The views of a scene show one set of named points, each view turned or mirrored, and shifted as a whole, with a little noise and some points left out.

Scene 1
View 1
z625: -15  -3  16  -8  23  -4   8  22  -2  16  12   3  -5 -12   2   9   3  -4 -16  -1   4   0  -3   0
z531: -17 -18  19 -12  27   4  -5  25  -6  -6  10 -10  -4  -8  -1  26 -21 -13   4  -8  19   3  -1 -10
z378: -26 -17  14  13   8  -5  -1  40   0   5  18   6  -6   5   4 -10   2  11 -16  -4   4   0   8 -14
z921: -22 -24   2  -3  15  -2  -1  29 -15 -13  14  -4  -4   0   0   5 -21 -13   9   8  15  -1   8  -9
z576: -33 -11  12  23  -2 -12  -3  40   1  16  23  16  -4   9  12 -32   9  17 -23   1  -5  -3  14 -15
z393:  -9  -4 -10   0  13 -17  35  26 -13  17  12  20 -11 -12  -3 -21  25   6 -32  26 -12  -4   4  13
z912: -11  -9   6 -18  28  -3   9  11 -17   5  10  -1  -2 -18   3  15 -12 -21   4  10   9   0   1   4
z728: -33 -15   2  25  -8 -17   0  42  -5  12  25  19  -5  10  10 -39   8  14 -20  10  -6  -4  18 -14
z782: -27 -28  12  13   9   0  -6  47  -2 -13  15  -3  -7  10  -2  -2 -14   6  -7  -6  15   1   9 -19
z767:  -5 -14   3 -20  34   2  18  19 -13  -5   5  -6  -8 -17  -8  28  -9 -14  -5   7  13   2  -6   6
z25: -18 -18  17  -3  24   2   0  31  -3  -4  10  -6  -6  -6  -2  16 -13  -3  -5  -6  15   2  -1  -9
z268: -10 -20  -5   8  15  -6  33  48  -4  -2   7   7 -19  -2 -16 -10  18  20 -38  13  -2  -2  -3   4
z382: -23 -22  -1   2  12  -7   3  30 -14  -8  15   3  -3   0   1  -4 -13  -9   2  12   9  -3   9  -7
View 2
z921:   6  -6  27   2  11 -15   2  -3  14  -3  11   2 -19  -1  13  -6  29  -9   9 -15  -8  23 -10   4
z728: -17   8  21   7 -22   3  -7 -19   8 -21   9  11 -20 -13  33  -1  18 -19 -10  -4  -8  -7   6  41
z268: -20   4  -5 -23 -12  12 -17  -4  -2 -15  10  -3  -7   8  12  -8  13 -22 -25  -2   5  -7 -11  21
z576: -10  15  16   0 -23  -2  -9 -15   4 -20   7  11 -24 -14  32   0  15 -17 -14  -1 -11  -6  12  35
z393: -21   3 -16 -25 -18   9 -15 -15   8 -22  12   7  -8  30  14   0  36 -13 -13   8   7  -8 -17  24
z378:   4  12  16  -8 -10  -8  -7  -5   3 -13   9   4 -24 -12  21  -3  12 -13 -13  -6 -12   5   9  15
z625:  20  15  -3 -26  -8 -17  -9  -3   5 -15   8   6 -23  12  11   3  27  -2  -8   3  -9  10  -1  -1
z767:  24   0  -5 -34  11 -19  -5   7   6  -4  11  -3 -18  26  -4  -5  33   0   0  -6  -4  24 -18 -18
z782:   9   6  29  -3   5 -12  -1   3   2  -5   9  -2 -22 -22  16  -8   6 -13  -8 -17 -12  17   3   5
z912:  25   2   0 -22   4 -22  -1  -1  15  -9  11   8 -23  25   5   2  44   4   9  -1  -7  21 -13 -10
z382:   6  -2  21  -3   5 -13   1  -4  12  -7  11   7 -18   3  14  -4  29  -7   5 -10  -7  19  -9   8
View 3
z625:  15  -1 -10  -6   9  -4  23  -2  -7  -9   5  16  14   0   0   3   8   5  -1  -2  18 -13 -14  18
z767:  16  -7 -22  13   8  -2  28  19  -3  -5  -4  18  29   5  -7   7  24  12 -10 -18  21   5 -11   5
z912:  19   1 -19   9   1  -2  24  12   9  -6  12  27  25   3  -5   1  20   8   4 -14  15   2   0  -1
z382:  24   3  -6   7   9   6  11   8   4  -4  18  18   6   2  10  -1   9   7  17 -18  -1  -4  -3  -5
z576:  24   9  13 -22  17   5  -2 -22  -8  -8  27   5 -19  -4  23  -5 -20  -2  30   2  -9 -32 -14  17
z782:  28   1   2  11  23   8  20  -2  -9  -2  12   5 -11  -4  22   4  12  11  25 -14 -13  -2 -10   8
z268:  19 -12   0 -11  25   9 -12  14 -20  -6 -11  -4   3  13   8   8 -14   3  -8 -28   1 -21 -28  11
z25:  23  -1  -9  13  15   0  32   1  -6  -6   5  11   8  -2   7   6  23  11   8 -10   5   3 -11  13
z393:  13  -6  -4 -27   7   1 -20  12  -5  -9   2  12  20  16  -4   3 -25  -4 -12 -20  18 -34 -22   6
z531:  22   0 -15  19  10   1  42   4  -2  -4   8  17  12  -4   3   4  33  14   9  -8   9   9  -5   9
z378:  22   3   2  -5  17   5  11  -9 -11  -7  15   5  -8  -3  16   2  -2   5  17  -6  -5 -17 -14  16
View 4
z393:   2  25  11  32   8  30  15   0   1  17  20  -5   4  -9 -48  29 -26  19  22  -3 -27   3 -24  10
z382:  12  23  23  -3 -12  11  15   3 -35  -3  -2   0  -7  -8 -22  12  -3   3   3   5 -13  -8 -33  10
z921:  12  23  24 -11 -15   3   9   2 -40  -5  -4   3 -11  -9 -12   7   4  -2   1   8 -12  -8 -33  10
z378:  17  18  18  14 -23  31  16  -1 -34   5 -15 -13   5  -6 -18  28 -10  -6  18  -1  -7 -15 -22   9
z25:   9  17  14   3 -19   4  -3   3 -33   6 -12  -2  -8 -12  -9  20   2  -2  11   3  -8  -5 -26   9
z531:  10  16  13  -2 -31 -11  -7  -1 -33   3 -14   7 -21 -17  -1  12  11  -8   7  11 -14  -6 -30   1
z912:   8  23   8   8 -21  -7   4  -3 -14   2   4  13 -22 -19 -19   6   2   3   4  15 -30   1 -36   0
z576:  20  19  21  22 -22  51  34  -5 -31   3 -12 -18  12   0 -30  33 -21  -2  22  -4  -8 -20 -20   9
z268:  -2  17  15  20  13  25  -3   9 -18  24   5 -14   8  -8 -28  38 -15  13  26 -15  -7   4 -15  20
z767:  -1  20   6   4 -11 -17 -15   3 -16  12   3  10 -21 -20 -12  12   6   6   8  10 -23   8 -30   3
z625:   8  18   5  21 -25   9   4  -4 -13  11  -6   1 -11 -17 -19  24  -4  -2  17   6 -24  -3 -25  -2
z782:  14  17  26  -4 -20  18   9   4 -49   2 -19 -12   0  -4  -7  23   2  -8  12  -2   2 -14 -24  13
z728:  22  23  27  20 -11  60  42  -4 -36   0  -9 -22  20   4 -37  34 -28   0  20  -6  -6 -24 -20  15
View 5
z378:  -8  17  -9  -7 -22 -26   3 -14   3   5 -13   9   6 -14 -17  22 -10 -13  -4  11 -18  -8   4   5
z912:  -6  23 -17   7 -17   9  12 -18  -5   9 -12 -10  -6 -17  -9  23   6  -8 -19  -9  34   6   1  -7
z782: -13  32  -5 -16 -26 -35   0  -9  15  11 -19 -11   5 -24 -18  11   1 -13  -1  12 -21  10   7  -5
z576:  -1   9  -4  -1 -17 -30   1 -14  -4  -2  -9  21   7  -9 -20  31 -26 -13  -4  15 -32 -22  -2  10
z25: -13  27 -15 -10 -27 -13   6 -12  10  12 -16 -12   0 -20 -12  14   7 -13  -8   4  12  11   8  -2
z393:  -7   4 -29   6  -6   9  -2 -20 -26   4 -12  24   1  14   6  46  -5   3  -7  -3  -4 -31  13   9
z625:  -9  13 -23  -6 -25  -2  11 -13   2   6 -13   6  -1 -14 -11  24  -3 -13  -8   5  20  -4  10   7
z268: -18  15 -30 -13 -14  -6 -12 -15 -13  12 -20  12   5  11   8  36   7   4   5   7 -23 -19  24   7
z921:  -8  34  -3   5 -16 -15   2 -17  -1  10 -13 -20  -2 -20 -12  17   6  -6 -15  -4   1  13  -3 -16
z531: -13  31 -17  -7 -28  -4  11 -13  11  13 -18 -23  -4 -26 -12  10  15 -14 -14  -1  35  20   8  -7
z728:   2  11   2   5 -11 -30  -2 -15  -9  -3  -9  21   6  -5 -17  35 -26  -7  -6  10 -42 -24  -6   3
View 6
z576:  29   2  26   2  -2  29  14 -18   9  14  23  12   1  -8   3  18  42 -11   7 -12  -5  29 -26   7
z625:  30  20  16  10  -2   3  13   4  -5  -8  14   6 -18 -18   2  11  21 -26   3  -4 -18   2 -10   6
z25:  15  13  19  13  -5  10   1  19   0   6   9   5 -25  -4  -1  10   3  -3   5  -1 -26  -9  -7  -2
z767:  22  28  20  15  -6   0   7  19  -2 -15   9  -7 -27  -3  -6   3 -17 -19   3   4 -35 -20  -1  -8
z728:  31   6  28   3  -3  35  14 -26  15  14  26   6   8  -5  -3  19  40 -11   3 -13  -2  31 -31   0
z912:  30  32  12  18  -8  -5   2  13   3  -8   4  -7 -22 -19 -11   4  -3 -24  -3   3 -25 -12  -9 -11
z393:  46  27  30   2  -2  20  31 -28   4 -32  31 -11   5  -3   0   8  14 -41   5  -4 -17  14 -15   3
z378:  21   4  24   6  -2  23   9   0   6  12  19  10 -10  -3   2  16  26  -4   6  -7 -15  14 -17   6
z531:  14  17  15  18  -8   1  -6  29   1   9   3   4 -31  -9  -5   9  -2  -2   3   2 -29 -16  -5  -7
z268:  30  12  39  -2   0  33  28 -15   1 -21  34  -4  -1  20   7  13   3 -17  16  -5 -27  10 -11   5
z921:  18  20  22  18 -11  15  -6  10  14  16   7  -3 -18  -4 -15   8  -3   1  -1   1 -21  -3 -17 -18
z782:  13   2  28  11  -6  26  -2  11  10  23  13   8 -15   7  -4  16  12  12   7  -5 -19   5 -17  -3
z382:  24  21  24  14 -11  18   0  -1  13  10  11  -4 -10  -4 -14  10   4  -6   0  -1 -19   4 -19 -15

Which points are out of place in each view (at most two, in the order of its rows)? Write - if all are in place.
view 1 => -
view 2 => z921, z268
view 3 => z912, z576
view 4 => z25, z728
view 5 => z782, z531
view 6 => z625

Scene 2
View 1
z526:  11   2   6  11   2  22 -12  -6   6   5   8 -16  -4  -2   4   4  -2   3   1  -3   0  -2  -3   1
z630:   5 -10   1   4   4  25   2  10 -14  27  -6   6  -3  -2   4   1  -2  10  -6   4   3  17   2  -9
z374:   8 -11   3   9  13  31   9   6   2  28  -1  -5  -2 -11  -7  -5  -1  11  -9   5 -10  12  -1   1
z627:  14   4   7  12  13  29  -4 -11  23   1  16 -28  -5 -11  -7  -5   1   1  -6  -5 -12  -9 -12  11
z591:  10  14   0  -1  -6  18 -14  -5   2  -1  11 -11  -6   0  10   3   4   0  -4  -4   9  -1  -8  -7
z780:   9 -22  12  29  -6  23 -21  -4 -18  22  -9   0  -4  12  11  16 -13   7  22  11   5   7  11   2
z774:  13   5   6   9  30  31  19   0  36  12  14 -34  -7 -25 -24 -12   0   7 -23   1 -27  -2  -4  18
z545:  12 -19   6  16   2  32 -14 -10  -6  13   8  -9   1   0  10  -2   1   0  12  -7   0  -3 -21  -3
z676:  12 -13  12  26 -10  21 -28 -12 -12  10   0  -7  -5  14  14  14  -8   3  23   0   8  -2   1   1
z799:   9   2  12  16  27  21  24  17  25  31 -10 -19 -10 -16 -29   3 -15  21 -21  24 -24  15  36  20
z662:  10  43  -7 -15 -22   5 -29  -5  -2 -17  11  -7 -12   5  22  14   9  -1  -8  -7  27   0   1 -16
z36:  12   1   7  14 -12  18 -29 -10  -7   3   3  -8  -6  11  17  14  -3   1  16  -2  13  -4   1  -4
z17:  17  13  10  15  -2  20 -27 -19  20 -12  17 -32  -8   2   4   9  -3  -3  10  -6   0 -17  -4  12
View 2
z591:  -8  -6  19   1  11  -1  10  18   7  -4  -1   4   2  16 -10  28 -18  15  10   9  18  -8   0  -3
z526:  -2   3  12  -6   0  -4   3  19  -4  -5   3   3   0  16 -14  25  -5  14  13   3  16 -13   1  -5
z630: -12   4   7  -2   6  -2   2  22 -10  10  12   9  21  13   7  34   2  14   3 -14   3   0 -16 -18
z545:  -4   6   3 -10  -5   6  16  24  -8  10   5   9   9  13 -19  32   0   3  20   0  27  -5  11 -17
z676: -11  11  22 -20 -11  10  -3  33  -8   1  -5   1   5   9   4  27   2   5  10   4  29   4  20  -8
z780: -11  17  14 -25 -18  10 -13  36 -23   9   4   3  15   9  15  28  17   4   6 -13  21   8  13 -17
z799:  13  15  -3  -6  -1 -25 -36   9 -24 -12  27  -4   1  27  -6  10  22  31   4 -30 -20 -24 -45  -6
z627:  12   5  -1  -3  -1 -10   5  10  -5  -9  10   3 -10  23 -38  19  -2  15  24   3  16 -23  -6  -4
z374:  -1   7  -5  -3   3  -7   0  16 -15   6  19   6  14  18 -10  29   8  15  12 -17   1 -11 -19 -20
z662: -21 -16  41   8  23   0  13  21  22 -16 -15   3   2  13   5  29 -39  20   0  22  15  -4   4  11
View 3
z630:   9  20   8  14  -2  -6  -3  13  12 -21  -1   2 -10  24   3 -10  23  39  -2  21   1   6   1  -5
z676: -13  -3  20   3   9  -6  -5  -4   0 -34  14  -9  -2  11   5 -16  24  12 -27  31 -21  -1  -1   0
z774:  24  44   2   7  26  -4  15 -13 -10  32 -18  18  -3   6 -19 -10  19  32  10  39 -23  42  11   3
z526:   6  13   7   5  18  -3   2  -9  -9 -17  -1  -1   0  13  -4 -14  18  19 -12  27 -15  17  12   0
z780: -14   6  25   2  -3  -9  -7   6   8 -29  15 -12  -6   9  10 -14  31  23 -25  33 -17  -4 -13  -1
z799:  15  65   8   6  -9  -8   9  -1  -2  34 -19  -4  -2  -3  -3  -2  35  51   2  44  -3  21  -9  13
z662:   9  -1 -15  11  14   6   0 -22 -25 -53 -10 -25  12  23   1 -10   3   8 -19   8  13   7  36   8
z627:  14  19   4   5  32  -2   9 -17 -12   2  -8  11   0   8 -13 -14  15  17  -4  34 -30  32  14  -1
z17:  -1   5   4  -2  32  -2   8 -28 -24 -16   0  -8   9   3  -9 -16  13  -1 -23  33 -28  21  17   7
z374:  10  24  16  10  10  -6   2  10  10  -3   1  13 -12  16  -4 -12  26  36   2  32 -18  17  -4  -6
z36:  -3   2   8   4  12  -2   0 -12 -11 -33   3 -13   3  11   4 -13  18  12 -22  25 -11   6  11   3
z545:   1  -2  17   6  23  -4   1   3   7 -24   9  12  -9  18  -5 -17  16  18  -9  28 -28  16   6 -10
View 4
z627:  24 -20   5 -37   7 -25   7   7 -11 -16  11   3   5 -19   8  -5 -10   5 -13 -10 -21  14 -10  -8
z676:  33  -4  13  -7  -1   3   2   7  15 -11 -17  -9 -13   8  33 -10 -14   8   3   3 -14 -20 -18 -13
z526:  21 -16   7 -23   2  -4   4   1  -3  -8  -5   0   0 -11  21  -5 -10   8  -9  -4 -17   0 -10  -9
z591:  15 -15  -8 -24  -3   8   4  -3  -5   1  -9  -1   0 -18  19  -9  -6  11 -12  -4 -14  -8 -11 -11
z374:  16 -10  25 -20   8 -12  -7 -12 -16   0 -10  -1  12   7   5  12 -18   1  -6  -2 -12  12   0   5
z799:   9 -25  55 -35  23 -22 -11 -18  -6  -2  15  23  27  -3  16  33 -16   7  -4  15  -8  29 -10  25
z17:  30 -20  -1 -33   2 -12  16  15   9 -21   9   3  -6 -27  30 -16  -4  13  -8  -3 -23  -3 -21 -18
z774:  14 -28  22 -46  14 -38   4  -3 -24 -14  21  14  21 -21  -2  10 -10   5 -17  -8 -19  32  -3   5
z780:  32  -2  30  -4   3   4  -6   2  16  -8 -20  -9  -7  18  34   0 -19   6   7   9 -10 -16 -16  -4
z36:  23 -11   2 -17  -1  10   4   1   9  -5 -10  -1  -7 -10  33  -9  -7  12  -5   3 -14 -15 -18 -11
z630:  15  -7  20 -10   6   0 -13 -16 -15   7 -22  -6   9  12   5   9 -20   1  -7  -3  -9   4   2   4
View 5
z17:  16   1  13  -9   0  -5  -9  22 -27  13  -9   3   8 -24 -22  -6  19  19   8  -3  17  -9  -2 -35
z676:   3 -11   2  -3   9   4   0  26 -22  21 -15  12   5  11   0  -4  23   7  15   9  14 -14  17  -1
z591:  12   3   7 -11  13   1 -13  37  -5  13   0  -1   9   1 -17  -5   8  16   7  14  15  -6   4 -10
z526:  13   0   4   6  10  -7 -20  25 -14   8  -3   6   6 -15 -16  -2   6  18  14  -4  14  -1   1  -6
z630:   8  -3  -1   9  22  -4 -26  36   8   8   4   5   6  14  -7   0  -6  16  16  11  10   8  12  25
z780:  -1 -19  -5   6  17   5  -7  31 -22  19 -13  15   2  16   4  -1  16   6  20   4   6 -13  21  17
z774:  23  10   3  22   9 -26 -47  16  -8  -6   8   8   9 -46 -28   2 -16  29  18 -23  13  20 -13  -6
z545:  10  -1   8   6   5  -9  -9   7  -1  11 -11  15   8   5  -6  -1  19  13  13   6  23   9   8   2
z374:  11   0  -2  15  19 -13 -33  23   3   4   4  10   6  -5 -11   2  -7  20  20  -3  10  13   5  20
z662:  15  16  17 -34  14  12  -6  57   2  15   7 -18  13   9 -28 -13  11  19  -8  30  17 -12   1 -29
z36:   9  -2   7 -11  12   4  -6  36 -15  17  -5   2   9   2 -12  -5  16  13   7  13  14 -11   8 -12
z799:  11  -9 -14  31  27 -14 -56  48 -24  -1  14   5   4 -34 -19   5 -32  22  29 -26  -9   4   0  22

Which points are out of place in each view (at most two, in the order of its rows)? Write - if all are in place.
view 1 => z36
view 2 => z780
view 3 => z374
view 4 => z630
view 5 => z591, z526

Scene 3
View 1
z106:  -2  11 -19  20 -20 -10  -9   1  -3 -15  14   6  13 -16  22 -13  -2   3   8 -24   6   3  13 -12
z330:   3 -12 -17  18  -2 -27   4 -14  14  -4 -23  21  -7 -15  20 -15  -8  -4  17  -5  11 -11  12   0
z101:  10  -5  -3  16   5 -12  -3   8  -1  12 -13  31   6 -12  14  -9  -4  -8   2  13 -19  -8  12  -9
z46:  25  15  11  -5 -16 -15 -13   6  15  27   2  16 -23 -31 -35  -9  23 -48 -13   6 -11   7 -32 -10
z775:   6   3  -6  12  -4   1  -8  12 -15  20   3  16   8 -13   3 -13  -5  -1   0  -4 -19   0  11 -14
z849:  13  -7  -1  19  10 -12  -3  18   2   5 -15  39  16  -8  24  -4  -5  -9   1  26 -28  -9  16  -7
z466:  -6 -13 -24  28   0 -17   3  -6  -2 -15 -16  22  16  -6  42 -13 -17  15  18  -8   6 -12  33  -4
z412:   1  -1 -18  19 -13 -23  -4  -9  11 -12  -7  15   1 -15  21 -14  -2  -6  11 -13  13  -5   9  -3
z702:  16  -5   2   7   3 -14  -5   6   4  21 -14  27  -8 -18  -3 -10   1 -21  -1  12 -17  -5  -2  -7
z230:   4  -7 -16  15 -11 -30   1 -18  20  -9 -18  17 -13 -18  14 -14   0 -14  14 -11  19  -6   2   0
z649: -16  -5 -34  27 -15 -20  -1 -23  -3 -20  -1   0   4 -14  32 -25 -14  19  26 -44  30  -5  26  -5
z343:  -2  -1 -16  24  -4  -7  -3  10 -11  -6   1  21  23  -9  34 -10 -10  10   9  -6 -10  -5  27 -11
z120:   3  -6 -12  21   3  -8  -3  11  -5  -2  -6  29  20  -6  30  -9  -8   4   7   8 -18  -7  24  -9
View 2
z120:   5  -2  16  -4  -2   7 -22  -3  -8   7  -6 -18  -8  -5  -5 -17  12   2  14 -21   3 -17   8   2
z46: -43 -20  -3 -16 -32  -1  32 -34  32  17  18  15   9  26   3   0  -7 -35   1  -1 -33  -3   7  43
z101:  -4  -5  15   1  -4   6  -9  -7   3  12   4 -14  -8  -3  -1 -10   6 -12   7 -15  -4 -10   6  18
z330:  -7 -24  22   0  11   2  -8  -9  -3  -4   3 -12  -4  -1  14   0  10  -8  10   0  11 -24  16   3
z343:   3  -4  18 -13  -7   5 -24  -3 -13   3  -7 -16  -1  -3  -4 -15  15   6  25 -15   5 -22   9 -11
z106: -12 -16  11 -29 -19  -1 -12 -11 -10  -5  -2  -4  12  17   0  -8  13   6  32  -4   3 -26  15 -21
z775:  -3  -1  17 -18 -22   3  -9  -2  -3  16  11 -10   1   4  -3  -8   5  -9  24 -15 -17 -10  -1   8
z412: -15 -26  17 -11   1   1  -5 -15  -5  -8   0  -6   7   8  11  -1  12  -4  18   3  10 -27  21  -8
z649:  -6 -33  31 -29   4  -5 -17  -1 -26 -19   7  -9  14   9  20   8  18   7  40  14  21 -41  21 -39
z702: -13 -11  14   0  -8   5   3 -14  15  14  12  -8  -6   2   5  -6   1 -23   3  -9 -15  -8   5  31
View 3
z101:  27  15   0 -21  11   1   9  -2  -1 -26  -2  21  -4  -5  -1   3  16  20   7   7   0  -2  10  -3
z46:  70   6  18 -27  42  11  -7 -24  -4  -6 -17  44 -20  -3  17   1   2  -1 -25   0 -35 -21  33 -42
z849:  26  25  -2 -22   5   4   9   8  -1 -28   6  17  -6   2  -3  -8  23  35  16   7  -4  -9  11   2
z343:   6  10  -3 -15   2 -10   0  -1  19  -9   2  11   0  -1   0   3  12  16  20  -3   7   9 -13  17
z702:  42  16   3 -23  19   6   7 -11  -8 -26  -6  27  -8  -6   2   3  14  14  -4   9  -8  -7  20 -17
z412:  12  -4   1  -3  22  -6   4   6   8 -10   1  29  -6   5   1   4   9  17   1 -19   1  17 -15 -15
z230:  21 -15   1   3  34  -6   9   1   1 -14  -4  38 -10   2   4  14   5   8 -15 -24   0  25 -10 -36
z330:  15  -5  -2  -1  22  -7  15   3  -5 -25  -1  28  -4  -6  -2  15  12  14  -2 -11  13  25 -10 -19
z106:  11  -5   5 -12  15 -13 -10 -12  28   7  -6  20  -5   1   7   6   0  -3   9 -16  -3  13 -19   1
z466:  -7   0  -7  -3   5 -12  12   5  10 -20   5  13   2  -2  -7  10  16  16  17  -9  21  30 -21   9
z120:  12  16  -3 -18   2  -4   6   4  10 -19   4  13  -2  -1  -2   0  17  22  20   1   6   4  -3  10
View 4
z343: -15  -4   6   6 -12  -4 -10 -21  16  -6 -10   1  13  -9 -13  -4   8   6   0  13   6  -3  13  22
z649: -22 -10  20 -16  14   1 -21 -10  22  12   8   2  -5  14 -34 -20  12 -25  10  20 -11   0   7  54
z849:  -7   8 -19  22 -14  -8   5 -16   7 -21  -4  14  10 -23   7   4 -11  11  -8  -4  19  -8  15   1
z412: -10   5  -6  -9  13  -8 -10  -4  15   5  15  13  -2   2 -14  -8  -3 -11  -2   7  -1   3  13  25
z101: -10  12 -16  13  -8  -2  10  -9   3 -15  -1  13   4 -21   2   0  -9  -1  -4  -4   3  -6  16   7
z120: -13  -2  -4  15 -13  -6  -3 -19  12 -14  -9   6  11 -16  -5  -1   2   6  -1   4  11  -6  12  16
z702:  -6  26 -23   5  -3   0  19   4  -4 -15   7  18  -4 -23   5   2 -14  -3  -8  -9  -6  -4  18  -2
z775: -16  19  -2  -1 -14   4   9  -4  -3 -10  -9   2   8 -24 -11   2   6   9  -8   3 -15  -3  19   7
z230:  -8  12 -14  -8  22  -7  -5   0  14   5  24  21 -12   4 -11 -10 -13 -22  -2   0  -4   2  11  24
z466: -17 -16   7  14  -1  -4 -16 -22  22  -6  -2   7   6   0 -16 -11   1 -13  12  13  11  -8   5  38
z330: -10   2 -11   5  14  -4  -4  -6  14   0  19  19  -9   0  -9 -11 -11 -22   6   0   4  -3   9  31
z106: -17   6  10 -19   4  -7 -14 -12  13  10   1   0   9   1 -22  -4  10   5  -7  15 -11  10  18  21

Which points are out of place in each view (at most two, in the order of its rows)? Write - if all are in place.
view 1 => -
view 2 => z330
view 3 => z412, z230
view 4 => -
